Points on a hilly landscape, in no order, each with its height.
From any point a ball rolls to the lowest of the 2 points nearest to it. It stops when none of these is lower. Distance is the straight distance between rows; heights are no part of it.
J228: [-38 -33 -16   8 -30  12   0 -13 -30   1 -20 -45  12   3  26   7  -3 -15
   3 -12 -14]  (h 448)
J831: [  7  -1 -15 -15  17   2 -26 -14   1  17  56  11 -58  16 -11 -21  28  21
   2  32   2]  (h 819)
J573: [ 43 -12 -35 -18   1   1  42  14 -24 -21  42  37 -25  -6   7  18  16   6
 -25 -23  -8]  (h 676)
J344: [ 15 -16  -7 -17  26  19 -24  34  28  27  -5  -9  20 -10 -17 -13 -11 -14
  54  30 -22]  (h 523)
J128: [  5 -30  13  -9  16   7  33  30 -15 -60 -13 -20   9  35   3   8 -22  22
   7 -39  17]  (h 388)
J775: [-21  21 -12  17 -13 -10 -10  12  20  29   2  26 -10 -36   6 -13  17   1
  15   5 -12]  (h 364)
J390: [-33  37   2  -6 -13 -35  50 -19 -33 -22  19  26  19  17  44  -1  35  39
 -14   0  10]  (h 480)
J837: [ 17  51  12  -5  17 -15  13 -42  -1 -18  13  37  -9  45 -11   4  36  35
   1  18  15]  (h 796)
J266: [ 26   3 -15 -21  -6   1 -23  26 -20  -1  19  32 -21 -30  15  -9 -12 -21
  25 -38 -13]  (h 365)
J479: [ 46  45  11 -14 -24 -25  37 -14 -40  15  20   4  20  21  -3 -34   1 -16
 -34  24  -8]  (h 228)
J574: [  9 -30 -29 -14  -2  22  25  -3 -23  -4  15 -18  14   4  26 -13  13  10
 -11  11  -8]  (h 225)
J640: [ -5  16  -9   7 -32 -48  25   1 -20   3  52  15 -26 -30  17   4  15  11
 -51 -11  -3]  (h 720)
J346: [-22 -14  -5 -47  15  19 -23 -14 -32  -6 -29 -10  41  -8  47  -9 -14 -10
  33  -9   9]  (h 376)
J657: [-29   1  11  31  13 -11  -8  12  21  21  13 -35  26 -41  -5  30 -15 -19
  17  31  -4]  (h 464)
J944: [-34 -35  15  12   3 -19 -10  17  17 -20   4 -44  13 -35  15  20 -42   9
 -26  -5  29]  (h 180)
J146: [ 34  24  12 -45 -18 -43   6 -21  34  10 -10  39  -2 -18  10 -34  -8  15
 -23  -7 -12]  (h 435)
J475: [ 21  -9  27  18  -8  22 -13 -18  -7 -11 -32 -36   1  43 -29 -25 -16 -10
 -39  19  14]  (h 213)
J66: [ 26 -18 -12 -26  -3  42 -17   0  12 -28 -31  12 -34  18  -1 -39   6   0
 -22 -32   5]  (h 764)
J525: [  3  26  22  14 -20 -13  37 -21 -35 -25 -20  31  23   0  14  28  -1  -6
 -45 -29  27]  (h 568)
J166: [ -6   3   0 -15 -16  12 -20 -22 -33   3 -47  -2  34 -14  21 -14 -17 -33
  -6 -12  12]  (h 326)
J785: [ -1  22  34 -17  28 -45   4  -7  46   3  37  26   5 -51  17  53  -7  33
   1   6   4]  (h 684)
J113: [ 33   6  13 -24   4  -2  17  -5  31 -36 -44  35 -15  42 -15 -23   1  28
   4 -31   9]  (h 550)
J197: [-27 -10   8 -30  10  19 -71 -20 -54  10  16 -15 -27  -8  -8 -22   0 -34
  20   1  10]  (h 240)
J901: [-17 -22 -15 -33 -11   8   7 -12 -47   1  -5 -46  50   8  50 -12 -26 -26
   7  -5  -5]  (h 417)
J898: [-12 -22  -5  53   8  43   1 -10   6  -9 -16 -44 -13  54 -28  23  23  -3
   1  11  14]  (h 560)
J614: [ 12  -5  -5 -32   7   6  50  29   1 -26  -8  11  31  28  20 -32   0  27
  18 -13 -18]  (h 276)
J567: [ 20  24 -28   3  -5  16  20 -11 -26  29  16  12 -12  30 -13  -7  50   2
 -13  28 -10]  (h 780)
J387: [  5   9  20   7 -30 -28   0  15   7 -18  -1   8 -17 -21  -1 -17 -20  -5
 -28 -27   3]  (h 533)
J7: [  4  21  10   4  41  -1  -3 -30   5 -22  16  41 -10  10  -6  47  26  36
  10  -7  21]  (h 765)
J572: [ 33  28  16   2  -9   7  -3 -37 -36   3  -6  -8  10  36 -21 -28   0 -14
 -39  27   5]  (h 49)
J995: [ -4  47 -19   5 -22 -22  36  -4 -43  52   5 -26  64 -10  32 -12 -14 -43
   6  19 -28]  (h 359)
J979: [-11  33  28 -13  36 -35 -16 -37  26   1  36  31  -4  -9  -5  24  16  45
  19  28  14]  (h 727)
J880: [ 37  -2   4 -55  21 -42  -1  -6  29   8  36  38   7 -47  21  20 -19  19
   6  -8   4]  (h 643)
J211: [ 50  15   7  -5 -15 -36  71  22 -32 -19  35  38 -17   6  -6  13  -6 -10
 -26 -28 -16]  (h 645)
J114: [  9  38  -1  16 -32 -25  68  12 -30  27  14 -11  42  11  13 -23  -8 -23
 -20  20 -29]  (h 318)
J324: [ 29 -19  27 -15  49  -4 -25 -14  33 -14  -3   2  -2  -5 -39  30 -26  14
 -14  23  32]  (h 542)
J870: [ -7  -6  -3  25 -20   0  30  -2  29  21 -31 -38  54  -5   4 -16 -19  -8
 -39  33 -11]  (h 413)
J784: [-25 -34  -8   4   4  -2  50  12  -8 -30  19 -10  22   8  34  16   6  41
 -21   1   6]  (h 59)
J836: [-40 -15  -3   3   1  26 -56  -7 -35  26 -25 -17   1 -15 -11  17  -5 -39
  61  -4 -13]  (h 481)
J717: [  5 -19 -34   9  -7  79 -14 -19  -9  20 -35 -30 -24  55 -16 -11  37 -34
   5   5 -16]  (h 783)
J159: [  5 -37  -6   7   8  10  16  -7  11   6   4 -52  39   3  -9  -1 -15   4
 -25  48   3]  (h 458)
J79: [ -5   7  -5   1 -13  34 -13  -5 -49  12   5 -56 -15  48  -8 -21  20 -41
  51 -11 -47]  (h 522)
J421: [-28  20  10  26   0   7 -59   0  -7  22 -19   8 -30 -12 -30  -8  -4 -35
  51  -5  -5]  (h 459)
J160: [-12   1  22 -27  17 -12 -51 -31   1  17  11   6 -18 -11 -19 -29 -15   1
 -13  36  15]  (h 261)
J543: [ -9  45   1  27 -18   0 -19   2 -28  11  -2   9 -31  21 -13 -17  23 -17
  38 -14 -13]  (h 426)
J67: [ 38  13  -2  28  20   8 -34 -11  23   8  21  32 -55  -5 -51  35   1 -18
   7   0   4]  (h 644)
J996: [ 43   9  -6 -35   4   0 -14 -28  14   7   4  33 -39  24 -19 -44  15   7
 -18   9  -2]  (h 732)
J443: [  7 -24   1 -29   6  14 -56   8 -36 -11  22  -1 -45 -16   4 -24  -9 -21
  19 -36   5]  (h 310)
J265: [ 12 -10   5 -20  30   5 -20 -27   3  17  17 -25  25   8 -12 -28  -2  15
 -14  62   7]  (h 381)
J505: [ -2  -4  23  30 -33 -31   9   2  -2  -8  -1 -14   8 -38  10  13 -35 -38
 -62 -25  14]  (h 563)
J549: [ 16   8 -16  51 -16  12  21 -11 -30   6  39  -5 -37  23 -28   9  34  -4
 -37  16  -3]  (h 762)
J862: [ 16  -4 -32  -7   0  13 -12  20   5  27  -3  32  14 -56  11   6   6 -16
  15   1 -12]  (h 317)
J301: [  0  -6  -6 -33  39  30 -33 -10   5 -10  34  10 -64  52 -19 -19  23  16
  21   5  14]  (h 837)
J458: [  2 -26  -3  17  34  29  13  42  14 -31 -24 -13  22  17 -11  43 -10  16
  51 -20   2]  (h 565)
J812: [ 11  11  18  11   1  -7  27  13 -20 -37   5   8 -12  37 -11   8  -6   9
   3 -23   2]  (h 452)
J444: [-10   2  -5  25  12  51 -26 -21 -27 -17   3 -10 -43  58 -18   4  22 -13
  12  -7  12]  (h 589)
J108: [-24  -2 -13 -20  29  10   3 -10  12  10 -28  18  55 -31  40  19   8  20
  13  21  24]  (h 314)
J111: [  6 -18 -32  16 -15 -14  38  30  -9   2  54  17 -14 -28  11  16   8   7
 -14 -11 -19]  (h 699)
J908: [-30 -12 -28  12  13  30 -40 -17  -4  25  28 -12 -35   7  -1  -5  44   9
   7  37  -1]  (h 803)
J873: [  0  38 -19   2 -32  -6  17   0 -38  36 -39   8  40 -13  32 -17  -4 -39
  -4  -8 -13]  (h 370)
J360: [ 60   6  -2 -28  22 -30 -19 -46  26  14  28  45 -50   1 -29   2   9   9
 -11   8  -3]  (h 704)
J256: [  7 -14 -39 -46  -4   3 -17  -6 -23  24  28  -4   1 -11  24 -46  13   6
 -12  24 -10]  (h 311)
J110: [-21   7  49 -11   2 -29 -27   0  74 -12 -40   3   0 -27 -11  -6 -31  24
 -18  -3  23]  (h 294)
J550: [-23 -13  -1  11 -27   7  -2  38   1 -19  13 -12 -50  24   9 -41   8  11
  20 -35 -22]  (h 346)
J470: [ -1 -11 -16 -20  15  43 -38   5 -41  20   6 -29  -2  14  -1   4  10 -38
  68  -3 -28]  (h 502)
J407: [ 21 -23 -14 -15  35   7  -1  35  46   9  24   9 -10   0 -14 -18   2  25
  38  32 -17]  (h 552)
J608: [  9   8  -2 -18  12  11  18  22  13   2 -31  -2  51  -1  19 -13 -22   1
  37  -1  -4]  (h 190)
J18: [ -9 -26  11  -2  15  -7   2  10   5 -49  -8  -4  11  -8   7  25 -25  26
 -21 -27  38]  (h 299)
J620: [-17  19  21  55   2  10  14   0  30 -19 -46  -1  18   5 -17  40  12  17
   9   5  14]  (h 508)
J752: [-28   6   4  40  -4   7  27  33  22 -13 -44 -21  35  16  -7  29  -8   1
  49 -19 -13]  (h 540)
J808: [-21  18  41 -15   6 -26 -15   7  65   7 -31  15  32 -50  22  38 -27  12
 -21  -7  27]  (h 181)
J426: [-12  31   3 -10   6 -15  13 -17  -1 -15 -12  29  32  -9  34  15  13  28
  -4   6  17]  (h 402)
J386: [ 34  43  -8 -26   8  -3   8 -44 -35  20  18  31   3  37   8 -28  41  23
 -16  33   7]  (h 802)
J254: [-23 -37 -13   0  -9 -23  -9  36  29   2  17 -22  -1 -49  17  -5 -25   2
  -2 -10  -2]  (h 263)
J242: [ 46  10  -3 -16 -17 -22  59  -8 -30  -4   5  36  22 -11  10  12  -5 -11
 -46 -11   3]  (h 612)
J430: [-12  14  11  34 -17 -18  62  41  13 -14  -3  17  25 -29  11  62  -6  -1
 -14 -32 -12]  (h 184)
J312: [ 29  19  34 -47   3 -43  -8 -23  51 -23 -27  46 -16   2  -6 -18 -18  26
   1 -39   5]  (h 497)
J776: [ 38 -30   9 -47  41 -23 -23  -3  33   7  25  14 -10 -42 -23  20 -33  11
  -5  14  17]  (h 599)
J697: [-13   0  20  22  -3 -15  16  20  40  -5  -4   3  23 -49  21  65 -10  15
 -28 -22  22]  (h 26)
J259: [  5 -21 -27 -23 -19   6   9  19  16   7 -28   8  35 -31  28 -17  -9  -8
  -6 -15   0]  (h 262)
J884: [ 18  25   6  10   9 -20  51  16  11 -17   3  53  13 -12   9  56  13  21
  17 -33   1]  (h 300)
J933: [-29  21  23  49  13  13 -30   3  35   6 -18  -9   0   6 -39  27   8   3
  37  25   1]  (h 463)
J512: [-43  18   2  24 -36 -11  43 -14 -41 -12 -19  12  12   0  35   7  21   3
 -31 -13  10]  (h 531)
J590: [ 50  -6 -22 -18 -26   0  -6   4  11   1 -16  44 -35  -4 -11 -41   1 -10
 -28 -26  -7]  (h 751)
J179: [-29 -32 -15   5 -26  -9  16  53   8 -14  -7 -21  -3 -15  24 -23 -17   3
  13 -37 -20]  (h 305)
J496: [-47 -21   0  27 -15  -2 -28  -8   6  31   0 -50   4 -11 -16  -8  -4 -15
   1  39  -7]  (h 495)
J216: [-54 -26 -17  25 -34  -4  54  23  39   9 -24 -43  44 -11  27   2 -15   5
 -21   2 -12]  (h 378)
J771: [  7   1  -6  40 -29   8   2  -2 -63  17  -6 -38  12  -2  -3  27 -13 -61
   9 -16 -21]  (h 557)
J538: [-13   8  24  33 -30 -29  39  44 -10 -31  20  -9 -26  14  -6   0 -16  -4
 -11 -36  -9]  (h 498)
J973: [ -3  29  14  20   5  -7 -29   8  44  33  -9  25  13 -35 -26  18  -2  -4
  26  25  -1]  (h 412)
J563: [-53 -52 -34   1  -5  23 -37  -7 -11  -8 -34 -25  -3 -26  35  15  -3  -3
   2 -19   6]  (h 470)
J891: [-47 -24 -14  -5  20  -1  10   1   4 -15  -5 -19  39 -19  43  15  -1  30
  23  -2   6]  (h 223)
J731: [ 35 -25 -14  -3 -14  68   1   3 -16 -14 -34 -16 -28  48 -12 -21  21 -25
 -19 -25   2]  (h 774)
J369: [-35 -24   0  57   4  13 -25 -18   9   3   7 -39 -21   3 -29  17  15  12
 -17  35   8]  (h 526)
J15: [ -1  13  -8 -42 -20 -26  -2  -2   6  20   4  16  14 -21  22 -68  -4  10
 -17  12  -4]  (h 374)
J30: [  5  22  -1  39  14  29 -33 -23  -3  -1  -9  25 -35  18 -31  42  22 -11
   9  -3  17]  (h 617)
J508: [-18 -44 -12  -2  -5   1  48  55  39 -15 -19 -28  39 -13  27   0 -27  13
   4 -26  -5]  (h 342)
J553: [-31 -16 -42   0   8  63 -31 -24 -11  26   3 -31 -30  47  -6  -5  60  -1
  34  26 -21]  (h 791)
J230: [ -1   2   0  37 -11   6   5  37   3  -5  11 -13 -21  23 -30  -9   6 -14
  36 -10 -30]  (h 387)
J158: [ -1  12   9  24 -25  18   7 -10 -53  -3 -31 -42  10  50 -17  -1  -3 -49
  26 -16 -34]  (h 539)
J333: [-28  -5   2   9  18 -13 -29  27  20  38  36 -15   3 -34  -9  -6 -14  -7
  59  29 -18]  (h 496)
J152: [ 43  21   1 -14  20   7 -48 -29  14  38   4  41 -44  -4 -51  -2   5 -21
  -1  23   7]  (h 671)
J863: [-43  18  29 -17  -7 -17 -58 -27 -35  30   7  -8  -3 -27   7 -20 -15 -26
   2  26  18]  (h 124)
J257: [ 21 -34  38  13  32  -2   2   9  42 -28  -1 -34  -7  27 -41  19 -30  26
 -28  11  27]  (h 465)
J918: [ -9  15  -1  39 -31 -27   0 -18  -3  -9  22  20 -36   0 -14   1  27  10
 -52   1  10]  (h 741)
J819: [ 39 -16   1 -34  42   6  -1  13  24 -21   2  20  -7  29 -16 -11  -5  24
  16  -4   1]  (h 593)
J339: [  3 -16  32  -1  -1 -17 -16  15  46 -23 -15 -24 -13   7 -29 -25 -35  19
 -24   6  16]  (h 383)

Where does a ball stop that starts at each point below?
J158 | J944
J731 | J657
J837 | J697
J573 | J784
J752 | J608

Call two points neighbours if one is among the 2 nearest of the other. Go from one point of each pair to the other, from neighbour to neighbour, staying as low as possible. Name the highest point that can't be avoided.
J166, J657 | J819
J608, J863 | J266
J572, J166 | J873
J697, J166 | J339
